Points on a hilly landscape, in no order, each with its height.
A ball rolls from a point to the lowest of its 3 nearest points, and stops where none of them is lower. Distance is the straight distance between rows; heights are no part of it.
<2295> (h 400): [137 114 102 144 127 110 120 210 195 161 101 164 129  83  47 151  97 113
 112 153 110]
<64> (h 173): [102 136 169  72 142 126 148  43  91 112 134  76 124 164 202 124 160 119
 143  88 135]
<1747> (h 506): [166 143 101 152  72 127 101 102  74 117 175 134 140 146 159 181 118 125
  96 124  99]
<354> (h 298): [135 128  86 160  99 132  91 177 162 146 129 174 151 103  71 164  97 134
  79 156 113]
<1605> (h 301): [141 135  82 165 101 127  91 166 150 144 136 172 150 104  81 150  92 125
  73 156 106]
<1913> (h 292): [131 129 144 156  73 118 110  50  46  99 168 108 142 157 222 174 138 139
  80 101 101]
<1082> (h 351): [129 120 121 122 141 152 140 146 139 116 107 132 124 118 119 129 132 121
 130 122 111]
<715> (h 134): [ 94 129 180  69 158 125 161  38 107 104 127  81 107 168 201 114 149 128
 151  83 151]
<483> (h 417): [116 101 138 113 192 132 161 196 187 141  97 152 103  97  56  85 148  98
 176 117 152]
<1222> (h 115): [128 135 112 147 158 133 115 212 190 151  88 166 116  79  65 129 102 120
 133 163 142]
<8> (h 360): [133 124 123 117 156 160 133 146 127 118  98 131 126 120 114 123 125 122
 134 112 127]
<1149> (h 480): [ 81 136 195  82 135 125 149  19  67 104 141  87 101 170 222 129 168 128
 136 102 128]
<1683> (h 380): [132 119 133 111 173 152 131 132 136 119  95 127 116 120 118  96 113 131
 146 122 142]
<2135> (h 486): [123 116 142 131  84 127 113  72 112 120 147 112 118 164 163 132 134 150
 116 119 130]
<1439> (h 265): [119 107 127 119 184 139 160 192 178 157 111 145 136  90  62  92 135 119
 158 133 159]
<1991> (h 218): [134 114 137 113 144 142 126 128 131 131 120 121 117 132 149 130 123 124
 150 129 139]
<285> (h 409): [113 110 126 118 175 135 155 175 175 143 113 138 120 102  67  96 134 123
 155 114 145]
<1261> (h 122): [ 87 146 181  80 168 129 163  28 102 101 136  82  96 176 214 114 151 130
 151  89 137]
<717> (h 742): [134 138 134 144  43 130  96  44  74 114 162 112 155 178 191 176 142 148
  75 125  91]
<1592> (h 381): [115 130 137 147  98 122 111  52  70  95 156 112 128 159 206 158 128 149
 102 102 119]
<389> (h 270): [145 116 122 107 114 141 115 123  99 131 128 128 136 134 147 132 131 120
 120 121 133]
<745> (h 130): [ 83 123 150  98 157 128 166 106 126 115 129 118  97 145 144 105 159 148
 176 113 146]
<1093> (h 364): [122  94 137 108 206 129 162 195 180 159 105 139 125  82  60  90 153 109
 175 136 151]
<945> (h 291): [130 127 111 148 104 130 142 149 120 120 142 127 127 105 119 133 121 138
 105 138 105]
<1041> (h 550): [138 115  86 147 118 111 126 221 185 165 115 147 146  87  44 150  91 119
  99 167 105]
<2040> (h 739): [135 126 133 142  63 127 110  56  89 114 153 109 150 170 191 168 129 153
  83 110 100]
<1370> (h 229): [ 93 137 136 110 158 138 147  81  94  98 132 120 118 158 160 126 162 128
 167 104 133]
<966> (h 574): [117 121 138 155  94 129 114  51  88 105 158 101 128 165 191 146 126 166
  96 110 125]
<617> (h 138): [104 139 175  73 151 133 154  30  90  94 127  75  97 168 202 116 152 127
 152  82 133]
<265> (h 100): [127 122 123 129 174 128 138 228 208 152  86 166 108  82  38  99  97 110
 144 170 136]
<1076> (h 401): [122 122 118 128 168 136 155 171 177 136 111 139 123 110  68 101 124 133
 147 112 150]
<2160> (h 441): [131 131 144 126 201 149 144 223 188 162  66 157 121  71  45  91 132 114
 169 174 142]
<39> (h 208): [132 114 106 156 117 122  88 189 158 152 115 168 135  95  71 144 111 116
  94 160 115]
<485> (h 113): [130 120 115 142 147 127 129 208 208 158  95 159 113  79  58 127  80 118
 133 168 128]
<2441> (h 384): [127 132 112 133 151 140 153 159 164 129 123 137 124 121  82 130 126 126
 139 123 136]
<60> (h 467): [163 142  98 130  57 128  91  88  89 116 175 128 146 168 168 183 127 126
  87 118 102]
<983> (h 374): [153 135 115 144 153 123 140 173 174 150 134 136 138 115  84 131 126 127
 140 133 137]
<601> (h 307): [159 124 118 154 149 120 124 168 181 159 125 145 131 104  80 126 123 123
 135 139 143]
<2420> (h 162): [137 121 118 143 177 137 129 196 168 154 102 162 128  80  66  96 117 128
 151 172 161]
<1886> (h 139): [107 134 161  67 158 135 153  44 106 101 127  80 122 170 191 120 147 113
 165  81 146]
<2148> (h 211): [139 118 154 103 152 142 128 123 130 126 109 112 114 128 143 110 125 126
 154 133 140]
<750> (h 192): [106 155 139  86  85 116 145  38  57  99 153  89 126 171 220 132 129 134
 123  97 121]
<1176> (h 608): [131 125 135 148  75 120 103  41  74 104 156 111 144 164 205 172 129 153
  84 108  95]
<376> (h 533): [158 124  84 184 115 101 101 250 181 156 104 162 162  74  35 138  89 122
 107 188 116]
<1542> (h 575): [119 125 138 139  80 125 119  58 101 122 155 117 129 168 178 145 119 152
 109 113 129]
<702> (h 420): [117 103 142  94 203 137 159 192 180 146  88 137  88 103  72  97 154 100
 178 116 149]
<1495> (h 178): [113 160 137 100 102 115 132  56  54  87 156  98 132 176 217 127 130 134
 132  87 122]
<2178> (h 518): [151 124  86 159 119 106 126 231 188 155 114 146 167  76  39 141  97 118
 109 177 113]
<1935> (h 336): [141 128 102 116  79 136 102  96  96 126 150 138 147 159 171 148 121 139
 110 116 127]
<2102> (h 552): [120 141 137 124 202 137 156 230 199 169  67 154 124  79  43 100 138 114
 176 167 150]
<246> (h 306): [130 121 118 112 101 146 117 129  97 130 133 133 141 126 141 126 131 126
 125 129 123]
<102> (h 111): [130 127 116 141 165 133 132 215 186 161  88 167 109  84  64 104  92 124
 142 169 135]
<2198> (h 391): [157 133 100 179  72 123 118 116 126 123 151 127 128 105 124 169 103 141
  96 143 115]
<1026> (h 161): [151 123 106 147 163 130 129 175 173 156 114 156 135  92  77 116 123 126
 143 152 143]
<1943> (h 498): [120 120 159 102 197 149 153 150 147 129 108 113 114 138 124  70 140 124
 163 138 157]
<2346> (h 369): [114 126 120 125 158 151 148 144 157 123  95 135 117 120  96 118 125 126
 133 115 131]
<713> (h 195): [110 113 162 116 169 134 155 130 136 129 127 105 111 136 156  97 133 136
 164 142 147]
<1444> (h 617): [158 134  94 159  75 118  99 108  84 111 173 130 125 123 149 181 120 133
  76 131 101]
<149> (h 339): [126 126 142 151  64 120 107  47  49 105 166 112 149 169 212 172 134 150
  81 108  96]
<1305> (h 289): [ 87 140 189  77 145 137 159  18  73  94 145  87  88 169 228 121 161 122
 151  92 120]
<1856> (h 348): [113 129 142 142 101 124 112  58  76  98 153 116 113 166 179 128 131 147
 111 110 126]
<1527> (h 200): [124 147 129 132  95 107 115  47  63  81 161 102 131 168 218 146 122 131
 117  95 120]
<712> (h 182): [150 135 111 158  98 126  88 166 149 150 127 163 150 107  85 129 107 124
  85 147 139]
<1561> (h 373): [124 124 135 153  40 114 104  42  42 103 180 112 150 154 217 179 137 159
  65 116  89]
<2112> (h 438): [121 115 152 102 184 159 138 151 148 116  90 123 105 124 112  69 136 111
 159 136 142]
<2269> (h 469): [147 120  91 145 103 107 115 216 179 158 119 146 147  81  37 145 103 113
  94 168 104]
<754> (h 313): [109 136 148 148 112 133 127  59  84 102 160 116 115 164 174 123 134 143
 115 111 118]
<939> (h 176): [102 141 146 109 141 124 130  77  71  91 138 106 131 169 169 127 164 122
 138  98 125]
<1493> (h 137): [147 131 104 146 164 129 115 176 173 166 105 160 132  90  76 124 112 115
 142 158 143]
<2187> (h 189): [114 149 142 123 127 123 124  71  68  96 152 107 132 171 181 120 161 118
 133 104 123]
<2072> (h 191): [ 88 120 146  76 169 132 139  60  95 103 119  96 116 156 172 102 142 116
 167  89 158]
<989> (h 174): [110 156 145  91 107 111 140  48  60 102 151  97 128 175 210 124 142 128
 128  95 129]
<2194> (h 118): [143 131 107 154 160 140 112 196 183 151  91 166 113  88  70 130 106 119
 141 158 142]
<2033> (h 308): [133 126 118 127 115 137 130 146 112 121 134 127 137 118 117 135 133 127
 114 125 108]
<136> (h 190): [114 148 134 143 112 117 123  67  67  95 159 105 128 160 208 129 129 134
 115 106 115]
<1968> (h 288): [128 108 123 122 188 130 154 200 176 164 102 150 132  80  56  78 144 123
 170 145 151]
<1707> (h 226): [106 120 166  94 176 128 171 148 133 131 126 115 117 135 135  74 150 140
 181 130 156]
<157> (h 396): [151 139 124 150 123 121 139 161 147 143 132 122 140 111  98 139 129 122
 125 137 123]
<1092> (h 493): [127 110  93 144 143 113 128 224 206 161 107 157 139  80  46 140  91 107
 116 156 115]
<914> (h 412): [162 133 120 158 128 120 119 171 161 147 134 137 144 109  94 125 120 118
 120 138 136]
<1226> (h 171): [122 124 153 119 133 118 134 101 120 125 137 112  99 157 161 129 153 131
 159 124 131]
<224> (h 437): [149 131 103 124  57 125 104  78  99 124 156 127 156 171 175 182 121 140
 101 119 107]
<2069> (h 382): [110 123 130 112 167 147 143 149 154 115 107 133 106 120  82  92 128 122
 143 115 138]
<1559> (h 309): [148 127  85 143  92 139 111 111  83 114 152 133 124 134 152 158 109 140
 102 124 109]
<2173> (h 213): [130 133 124 137 183 144 140 196 173 161  97 160 132  81  57  84 130 126
 163 174 153]
<727> (h 293): [139 132 108 165  97 138 127 130 112 121 152 129 125 110 121 141 107 147
  99 141 112]
<581> (h 365): [126 122 127 114 150 146 130 139 123 120 103 125 131 125 127 120 135 117
 136 121 123]
<1169> (h 499): [161 126  84 175  86  98 114 225 177 157 129 149 159  81  48 150  82 122
 101 171 118]
<1213> (h 315): [139 109 147 112 124 129 117 110 126 138 126 112 107 140 163 128 135 122
 146 128 123]
<803> (h 175): [134 144 136 144  86 117 104  46  47  88 166 106 133 165 225 166 128 127
 110  95 100]
<897> (h 290): [145 143 120 155  96 130 138 139 125 128 146 134 126 105 116 140 115 137
 107 138 108]
<1666> (h 472): [151 130  95 165  89 120 119 119 111 116 158 133 117 103 141 169 111 143
  98 134 108]
<333> (h 421): [133 139 122 141 128 134 157 158 155 132 125 124 131 115  96 135 133 123
 126 126 109]
<1684> (h 212): [165 141 115 164  79 119  99 151 155 144 138 145 146 110 116 146  99 142
  92 130 126]
<1459> (h 385): [ 98 126 149 144 102 127 126  69  90 110 156 110 122 161 166 125 134 144
 117 124 120]
<1209> (h 310): [134 113 148  99 174 155 143 143 140 129  94 117 121 131 123  81 119 125
 153 131 149]
<178> (h 181): [113 156 145  99 133 122 140  63  62  99 146 100 144 167 184 117 152 123
 141  90 128]
<2248> (h 163): [102 134 143  95 153 127 136  70  82 100 131 105 128 167 175 118 162 118
 154  96 138]
<244> (h 363): [125 114 145 121 223 141 159 208 192 166  64 146 129  64  41  86 150 114
 188 152 155]
<1074> (h 241): [155 135 118 166 118 126  92 179 149 149 119 148 143 102  92 128 123 115
 108 140 139]
<1623> (h 131): [134 122 109 147 146 124 112 197 186 154  96 170 115  77  64 145 105 107
 115 160 125]
<573> (h 277): [124 124 123 128 183 129 147 205 175 164  99 151 130  81  58  86 130 129
 167 149 159]
<355> (h 302): [134 120  80 162  87 112 103 180 173 149 140 169 148 100  60 161  96 123
  78 170 111]
<1967> (h 286): [133 122  89 153  99 121  94 189 165 154 124 172 143  95  54 146  99 123
  79 160 115]
<1317> (h 276): [159 134 109 158 147 127  97 180 164 150 118 160 146 100  79 134 121 108
 125 152 139]
<1742> (h 345): [147 133 100 114  64 132 109  89 106 123 153 129 147 154 175 158 111 138
 113 118 125]
<820> (h 329): [132 113 124 112 120 137 121 132 103 133 120 129 135 125 141 128 137 120
 119 122 118]
<365> (h 250): [114 115 160 124 109 120 123  90 105 132 147 106 111 155 154 131 153 134
 144 122 134]
<1750> (h 184): [116 154 135 115 112 120 129  69  65  98 158 104 132 164 195 130 132 140
 127 108 129]
<473> (h 324): [135 132 118 129 126 142 141 149 127 118 124 129 130 118 110 135 137 128
 118 126 105]
<2212> (h 318): [ 87 128 145  85 167 134 146  78  87 101 112 112 114 150 162 102 163 129
 178  95 152]
<494> (h 209): [163 144 125 158 111 121  98 172 152 149 126 143 151 108  94 123 109 126
 102 143 137]
<465> (h 562): [150 113  84 158 136 104 122 237 200 164  96 150 164  69  42 144  99 110
 119 170 110]
<66> (h 300): [154 130 114 172  81 115 122 133 132 131 145 127 121 106 119 152  99 152
  91 141 119]
<1507> (h 269): [133 116 107 147 120 114 101 195 184 156 102 159 135  88  47 141 108 113
 102 163 112]
<1533> (h 405): [126 122 138 105 176 159 136 147 143 115  91 125 110 115 105  79 124 129
 144 128 152]
<1394> (h 462): [133 124 120 128  73 131 107  69 104 118 147 118 143 164 172 154 125 145
 110 114 126]
<1892> (h 160): [111 139 159  87 150 125 140  56  86  95 124  97 135 170 193 123 158 128
 155  81 140]
<1388> (h 478): [135 112 100 138 144 110 120 228 210 159  97 162 118  80  54 145  83 125
 116 156 128]
<2261> (h 167): [158 139 112 152 103 126  89 167 151 155 133 164 157 114 104 132 104 133
  84 134 135]
<888> (h 187): [112 151 145 129 118 125 131  65  64  86 154 110 128 161 185 123 149 138
 126 104 120]
<1544> (h 361): [124  94 138 107 213 139 162 198 195 158  88 136 121  70  50  94 140 108
 188 134 150]
<794> (h 210): [129 134 138 143  74 106 106  44  42  91 172 103 130 173 236 176 134 128
 100  88 101]
<1336> (h 353): [145 122  77 160  92  98 109 209 173 165 138 151 150  84  48 155  96 116
  91 174 117]
<604> (h 168): [110 143 163  74 136 124 150  51  77 110 130  87 137 171 198 116 155 116
 149  80 133]
<1668> (h 458): [149 127  80 162 100  97 119 225 179 158 130 152 160  80  47 154  94 116
 111 183 114]
<874> (h 166): [113 111 151 120 133 128 140 101 130 136 128 106 103 144 164 131 148 135
 164 126 130]
<971> (h 434): [161 132 123 155 136 120 108 167 171 158 123 142 138 100  91 125 126 117
 124 152 143]
<1065> (h 379): [144 122  86 154  95 107 115 213 178 166 133 162 155  87  45 149 100 118
  95 175 111]
<1263> (h 156): [126 133 130 139 182 135 145 214 185 159  82 160 117  81  55  91 117 125
 157 181 144]
<1611> (h 177): [ 84 118 152 101 161 126 165 123 129 115 124 114 101 135 141  91 148 137
 178 125 142]
<152> (h 354): [138 117 139 112 213 129 159 204 183 164  84 144 127  75  50  92 150 106
 183 147 151]
<1778> (h 425): [123 122 139 152  95 123 114  59  73  99 159 117 128 166 193 143 132 156
 108 108 118]
<1297> (h 280): [160 140 127 158 105 118 131 160 150 149 137 127 138 109  98 121 117 129
 108 135 130]
<904> (h 495): [136 108  99 135 158 120 128 224 215 155  90 158 139  73  40 128  86 113
 122 154 131]
<1174> (h 596): [143 128 124 128  64 137 108  61  99 122 149 112 146 179 182 176 130 142
  95 115 110]
<1199> (h 89): [123 126 134 134 172 137 135 234 206 154  82 165 108  79  48  98 104 114
 139 175 134]
<2447> (h 398): [113 125 149 105 180 149 140 159 157 122  84 130  97 126  82  81 141 113
 157 123 144]
<1072> (h 325): [ 69 130 148  98 161 131 149  91 109 103 112 120 104 146 154 104 155 143
 172 109 142]
<279> (h 372): [121 125 113 122 159 140 154 149 159 125  98 143 123 128  92 124 128 132
 136 120 130]
<2140> (h 172): [107 148 139 100 144 125 137  70  70 106 134 107 133 172 183 120 156 116
 150  95 130]
<1490> (h 164): [ 98 123 149 119 154 126 151 103 124 127 135 110 104 150 155 122 141 131
 171 123 138]
<875> (h 267): [ 97 139 163  75  97 121 141  21  58 104 144  82 131 172 216 116 150 131
 121 101 120]
<1858> (h 488): [130 126 118 123  77 127 108  78  99 120 150 122 125 166 162 142 131 142
 121 116 129]
<382> (h 165): [ 88 130 146 117 155 132 156  95 112 116 127 118  98 155 161 126 149 137
 174 125 135]
<54> (h 296): [135 126  97 142  89 136 121 129  91 114 149 135 122 123 141 150 108 145
  97 126 117]
<2287> (h 196): [139 125 116 140 171 132 149 189 169 167 113 150 136  91  62  93 124 118
 160 165 160]
<1219> (h 206): [103 153 145  76  94 120 141  35  64 108 149  82 139 175 218 117 144 129
 129  98 125]
<1877> (h 833): [127 122 139 152  82 128 108  47  90  99 148 110 136 164 185 166 130 150
  87 117 106]
<716> (h 198): [122 135 140 145 107 113 112  52  64  93 157 109 133 167 213 145 123 139
 115 101 116]
<1111> (h 316): [136 127  80 160  94 112 104 205 176 154 132 162 144  89  47 148  90 123
  84 174 114]
<387> (h 284): [137 107 133 108 102 124 116 112 112 132 138 111 121 147 155 126 138 122
 125 125 129]
<1522> (h 144): [101 129 149  73 167 131 137  50  96 106 127  98 121 167 184 108 143 116
 164  81 162]
<920> (h 179): [116 151 148 111 120 120 128  68  55  99 151 100 134 165 189 126 149 129
 130  98 123]
<1531> (h 340): [150 127  98 131  74 132 104  98  89 117 155 130 148 162 166 173 122 132
 100 116 118]
<2456> (h 44): [ 87 145 192  77 155 138 165  20  84  99 136  88  91 172 219 123 161 135
 151  96 133]
<1745> (h 338): [128 123 125 118 120 144 128 143 106 118 108 125 128 115 135 135 135 130
 118 124 107]
<621> (h 202): [ 91 130 138  99 168 131 136  70  88 103 119 116 125 162 163 112 157 133
 170  99 143]
<968> (h 285): [152 149 125 163  87 121 126 144 142 141 146 122 133 111 114 136 118 142
 105 136 121]
<1281> (h 470): [122 121 160 100 196 146 139 154 140 126  91 120 121 124 108  64 144 116
 164 143 150]
<1803> (h 106): [124 128 113 132 167 126 135 226 209 151  88 165 112  79  54 120  84 119
 124 167 141]
<292> (h 159): [ 95 133 146 114 161 123 164 101 120 110 133 116 108 154 156 117 153 147
 174 124 142]
<1579> (h 314): [139 130  79 161  90 107 113 197 173 155 140 157 149  91  46 160  89 134
  88 174 111]
<2035> (h 188): [164 135 113 162  93 121  93 167 143 150 130 148 149 111 105 138 105 138
  94 137 138]
<2298> (h 457): [159 137 113 133  50 134  97  73  90 115 161 117 148 176 168 178 129 135
  93 117  98]
<2111> (h 185): [118 159 133 108  82 109 126  42  47  91 166  91 122 174 232 143 124 130
 127  94 124]
<756> (h 253): [126 121 102 148 110 119 103 193 170 159 120 167 137  93  55 138 107 119
  89 161 106]
<2274> (h 127): [143 128 111 154 154 128 106 184 172 151 102 159 119  90  77 127 119 117
 130 163 136]
<369> (h 201): [139 119 111 141 162 128 145 167 173 159 121 147 142  97  77 109 123 134
 154 139 160]
<504> (h 170): [106 124 147 126 146 126 145  87 111 107 132 110  99 158 158 123 161 132
 162 123 133]
<2216> (h 197): [147 138 108 157 119 133  87 177 153 147 117 164 145 105  81 134 111 123
  91 155 135]
<2012> (h 237): [134 137 134 132 179 137 145 227 196 163  81 163 118  76  47  87 120 114
 160 177 144]
<1593> (h 625): [126 128 137 153  82 124 113  52  75  98 150 103 136 160 203 166 125 149
  94 105 102]
<505> (h 477): [161 137  98 145  60 124  94  97  84 110 182 132 141 160 159 176 136 122
  95 113  93]
<400> (h 304): [161 133 117 160 129 121  93 175 162 149 112 162 133 100  85 129 125 110
 108 145 137]
<128> (h 295): [123 133 116 140 107 131 135 147 114 123 135 135 126 118 113 142 121 131
 100 137 102]
<1696> (h 220): [139 119 134 107  90 127 106 101 102 133 144 124 134 150 153 128 118 136
 127 109 128]
<2206> (h 205): [ 99 149 144 134 133 120 127  74  73  93 153 107 121 171 178 109 153 133
 126 113 115]
<1521> (h 149): [148 123 110 149 171 136 130 185 173 163 106 156 129  95  71 112 109 125
 155 161 151]
<404> (h 442): [126 109 140 124  85 118 117  84 110 126 148 118 117 157 157 128 136 135
 122 124 128]
<1642> (h 186): [104 143 161  79 115 111 145  50  72 107 143  86 134 171 206 118 152 121
 137 101 132]
<2156> (h 214): [157 129 110 149 152 131 114 176 165 160 112 155 140 102  91 127 124 119
 134 144 144]
<1693> (h 299): [103 134 153 127 131 115 133  85  99 101 143 114 112 165 166 128 157 129
 143 118 119]
<628> (h 413): [114 118 151 105 190 142 147 176 180 128 101 140  94 113  71  82 149  99
 162 114 147]
<653> (h 294): [134 131 105 152  96 134 130 133 104 114 147 135 131 109 129 146 120 139
  98 138 109]
<229> (h 58): [123 113 153 117 174 150 152 137 138 129 112 107 122 125 147  86 126 134
 153 132 153]
<1463> (h 415): [120 106 129 106 186 131 157 185 174 147 105 139 110 100  56  86 141 101
 161 118 153]
<2301> (h 180): [142 120 112 139 169 133 143 177 171 160 117 154 140  89  65 107 122 133
 160 147 160]
<1156> (h 157): [ 95 139 182  73 140 129 150  26  94  96 129  71 103 165 205 122 157 117
 146  95 132]
<1621> (h 419): [146 131  93 159  85 129 108 109 101 111 169 137 130 117 151 164 112 139
  99 137 102]
<1413> (h 312): [139 128  93 125  92 133 117 114  92 120 152 141 135 146 151 156 123 138
 105 127 116]
<476> (h 366): [129 121 127 122 167 158 137 147 150 115  92 130 118 119 106 116 120 126
 136 116 131]
<2080> (h 522): [161 128  82 173 104 102 103 237 179 156 119 159 164  64  40 138  80 124
 102 182 121]
<1375> (h 303): [133 140 114 147 116 133 140 149 128 126 140 136 136 113  98 130 131 134
 104 133 110]
<1034> (h 194): [ 81 132 139 104 160 133 164  91 105 101 122 117 111 161 170 114 152 137
 185 116 140]
<372> (h 459): [128 127 142 148  77 121 101  46  68  97 161 107 145 162 209 168 134 150
  83 102 101]
<327> (h 317): [133 124 122 127 188 142 150 208 178 166  86 155 130  75  51  96 134 121
 165 163 143]
<1660> (h 368): [124 118 140 152  42 114  99  45  59 108 171 104 152 163 206 174 140 155
  70 115  84]
<563> (h 219): [ 99 149 171  75 119 110 147  33  73 102 135  77 128 170 211 120 149 120
 131  86 127]
<2389> (h 383): [129 136 120 124 146 143 150 154 157 119 119 128 130 121  95 128 135 128
 132 115 120]
<1334> (h 410): [145 131 111 143 154 127 155 161 170 142 128 133 129 112  93 132 131 126
 136 126 129]
<493> (h 108): [124 126 122 139 162 136 128 214 187 150  86 167 111  79  57  98 103 121
 145 172 145]
<1157> (h 370): [126 110 140 109  97 127 118  96 110 134 147 121 115 152 156 124 147 137
 130 124 126]
<1123> (h 143): [153 130 103 166  87 128  84 163 144 147 132 163 152 109 101 151  86 131
  79 132 127]
<977> (h 136): [ 95 129 175  71 171 138 150  39 100 107 131  83 118 160 190 106 145 116
 164  84 154]
<752> (h 224): [142 114 139 107 158 144 129 136 137 129  96 121 119 126 143 114 119 115
 143 122 139]
<849> (h 169): [111 146 153  87 135 115 145  63  75  99 125  91 145 171 201 119 154 115
 149  79 135]
<1140> (h 297): [125 120 107 137 106 141 118 131  89 124 136 136 135 124 132 139 118 136
 106 133 114]
<1925> (h 408): [110 120 137  92 183 144 146 171 169 119 100 132  95 122  66  79 147 110
 157 120 145]
<2416> (h 375): [ 91 142 182  76 114 127 144  17  65 107 140  82 107 165 220 121 165 132
 131  95 124]
<151> (h 275): [153 133 115 162  76 117 115 147 136 143 145 129 136 108 118 141  99 153
 100 135 125]
<1457> (h 183): [143 121 110 152 133 131  93 193 175 148 107 169 133  96  68 145 117 109
 108 163 120]
<2020> (h 323): [152 127  99 133  83 131 104 104  85 116 161 141 138 156 158 167 123 133
 109 116 115]
<1510> (h 433): [153 139 118 145 146 121 146 165 162 141 126 134 134 110  88 136 136 124
 134 132 125]
<1705> (h 203): [106 125 146 108 164 130 171 119 130 129 131 119 102 139 151 101 139 140
 180 130 144]
<2284> (h 199): [116 113 150 123 119 120 123  93 113 125 147 104 102 151 153 122 151 127
 144 119 128]
<549> (h 326): [130 115 132 116 199 132 159 203 175 166  91 148 136  74  52  90 141 122
 177 159 156]
<684> (h 319): [147 138 128 150 111 122 138 148 145 134 137 123 136 114  99 129 133 131
 105 142 108]
<2264> (h 245): [168 134 113 167  77 124 110 144 150 143 146 138 134 113 121 153 100 139
  91 129 119]
<1170> (h 240): [126 117 121 132 174 127 158 190 171 159 126 150 135  98  69  94 133 126
 156 126 161]
<1469> (h 148): [145 121 114 154 140 130 100 179 182 153 101 166 127 100  76 137 119 109
 118 161 124]
<1871> (h 386): [138 112 123 107 141 147 125 139 120 124 104 120 120 130 133 125 129 121
 125 116 112]
<1455> (h 390): [112 123 126 110 159 148 150 166 166 125 110 140 107 124  77  91 134 125
 148 111 140]
<647> (h 701): [129 129 134 138  78 119 108  50 103 109 152 112 137 168 176 158 122 152
 104 113 113]
<917> (h 305): [168 128 109 176  70 121 102 133 141 141 136 137 143 112 128 166  91 138
  86 129 115]
<1885> (h 256): [107 134 152 134 124 131 119  74  91 100 155 114 113 170 167 120 165 138
 128 115 120]
<1744> (h 717): [129 131 147 151  59 124 102  42  73 106 157 108 150 166 198 176 134 149
  81 117  97]
<434> (h 393): [133 124 115 125 161 131 153 165 180 138 119 143 132 111  83 115 126 132
 148 120 143]
<1989> (h 246): [161 141 130 158 105 117 117 170 153 138 144 131 140 113 102 127 115 124
 108 145 133]
<2129> (h 158): [142 108 140 105  98 131 112 118 101 127 137 129 133 150 154 130 131 127
 125 125 121]
<391> (h 399): [145 131 113 126  67 128 104  74 104 118 148 122 150 165 171 177 120 142
 104 111 122]
<1359> (h 266): [133 105 156 115 111 127 124 106 117 132 141 115 118 146 153 118 145 123
 139 122 131]
<2073> (h 207): [135 106 149 108 156 134 143 123 132 126 122 110 110 143 152 111 132 132
 162 138 143]
<1775> (h 193): [100 155 147  82 109 117 138  53  65 110 149  86 126 170 207 115 141 127
 131  96 127]
<1821> (h 154): [106 133 143  85 163 124 139  60  86  96 124  98 132 162 182 116 152 117
 163  86 143]
<801> (h 204): [ 96 132 180  76 131 128 149  24  86 103 136  78 110 168 213 127 169 125
 140  86 123]

Two balls start at each pair of points below. Name the first point that both come to, or write none.
<966>, <1593> | none
<717>, <372> | <149>
<1991>, <752> | <2073>

Where does a ball stop that starts at each point below?
<1877> | <803>
<1226> | <745>
<1213> | <229>
<1693> | <745>
<1156> | <2456>
<1493> | <1199>

Call two points neighbours if one is among the 3 nearest of the other. Go from one point of each pair to the other, from neighbour to neighbour, staying as low as possible. Name the highest point that can't be avoided.
<1199>, <229> | <246>
<803>, <989> | <1527>
<2129>, <229> | <387>
<920>, <745> | <1370>
<2456>, <920> | <178>
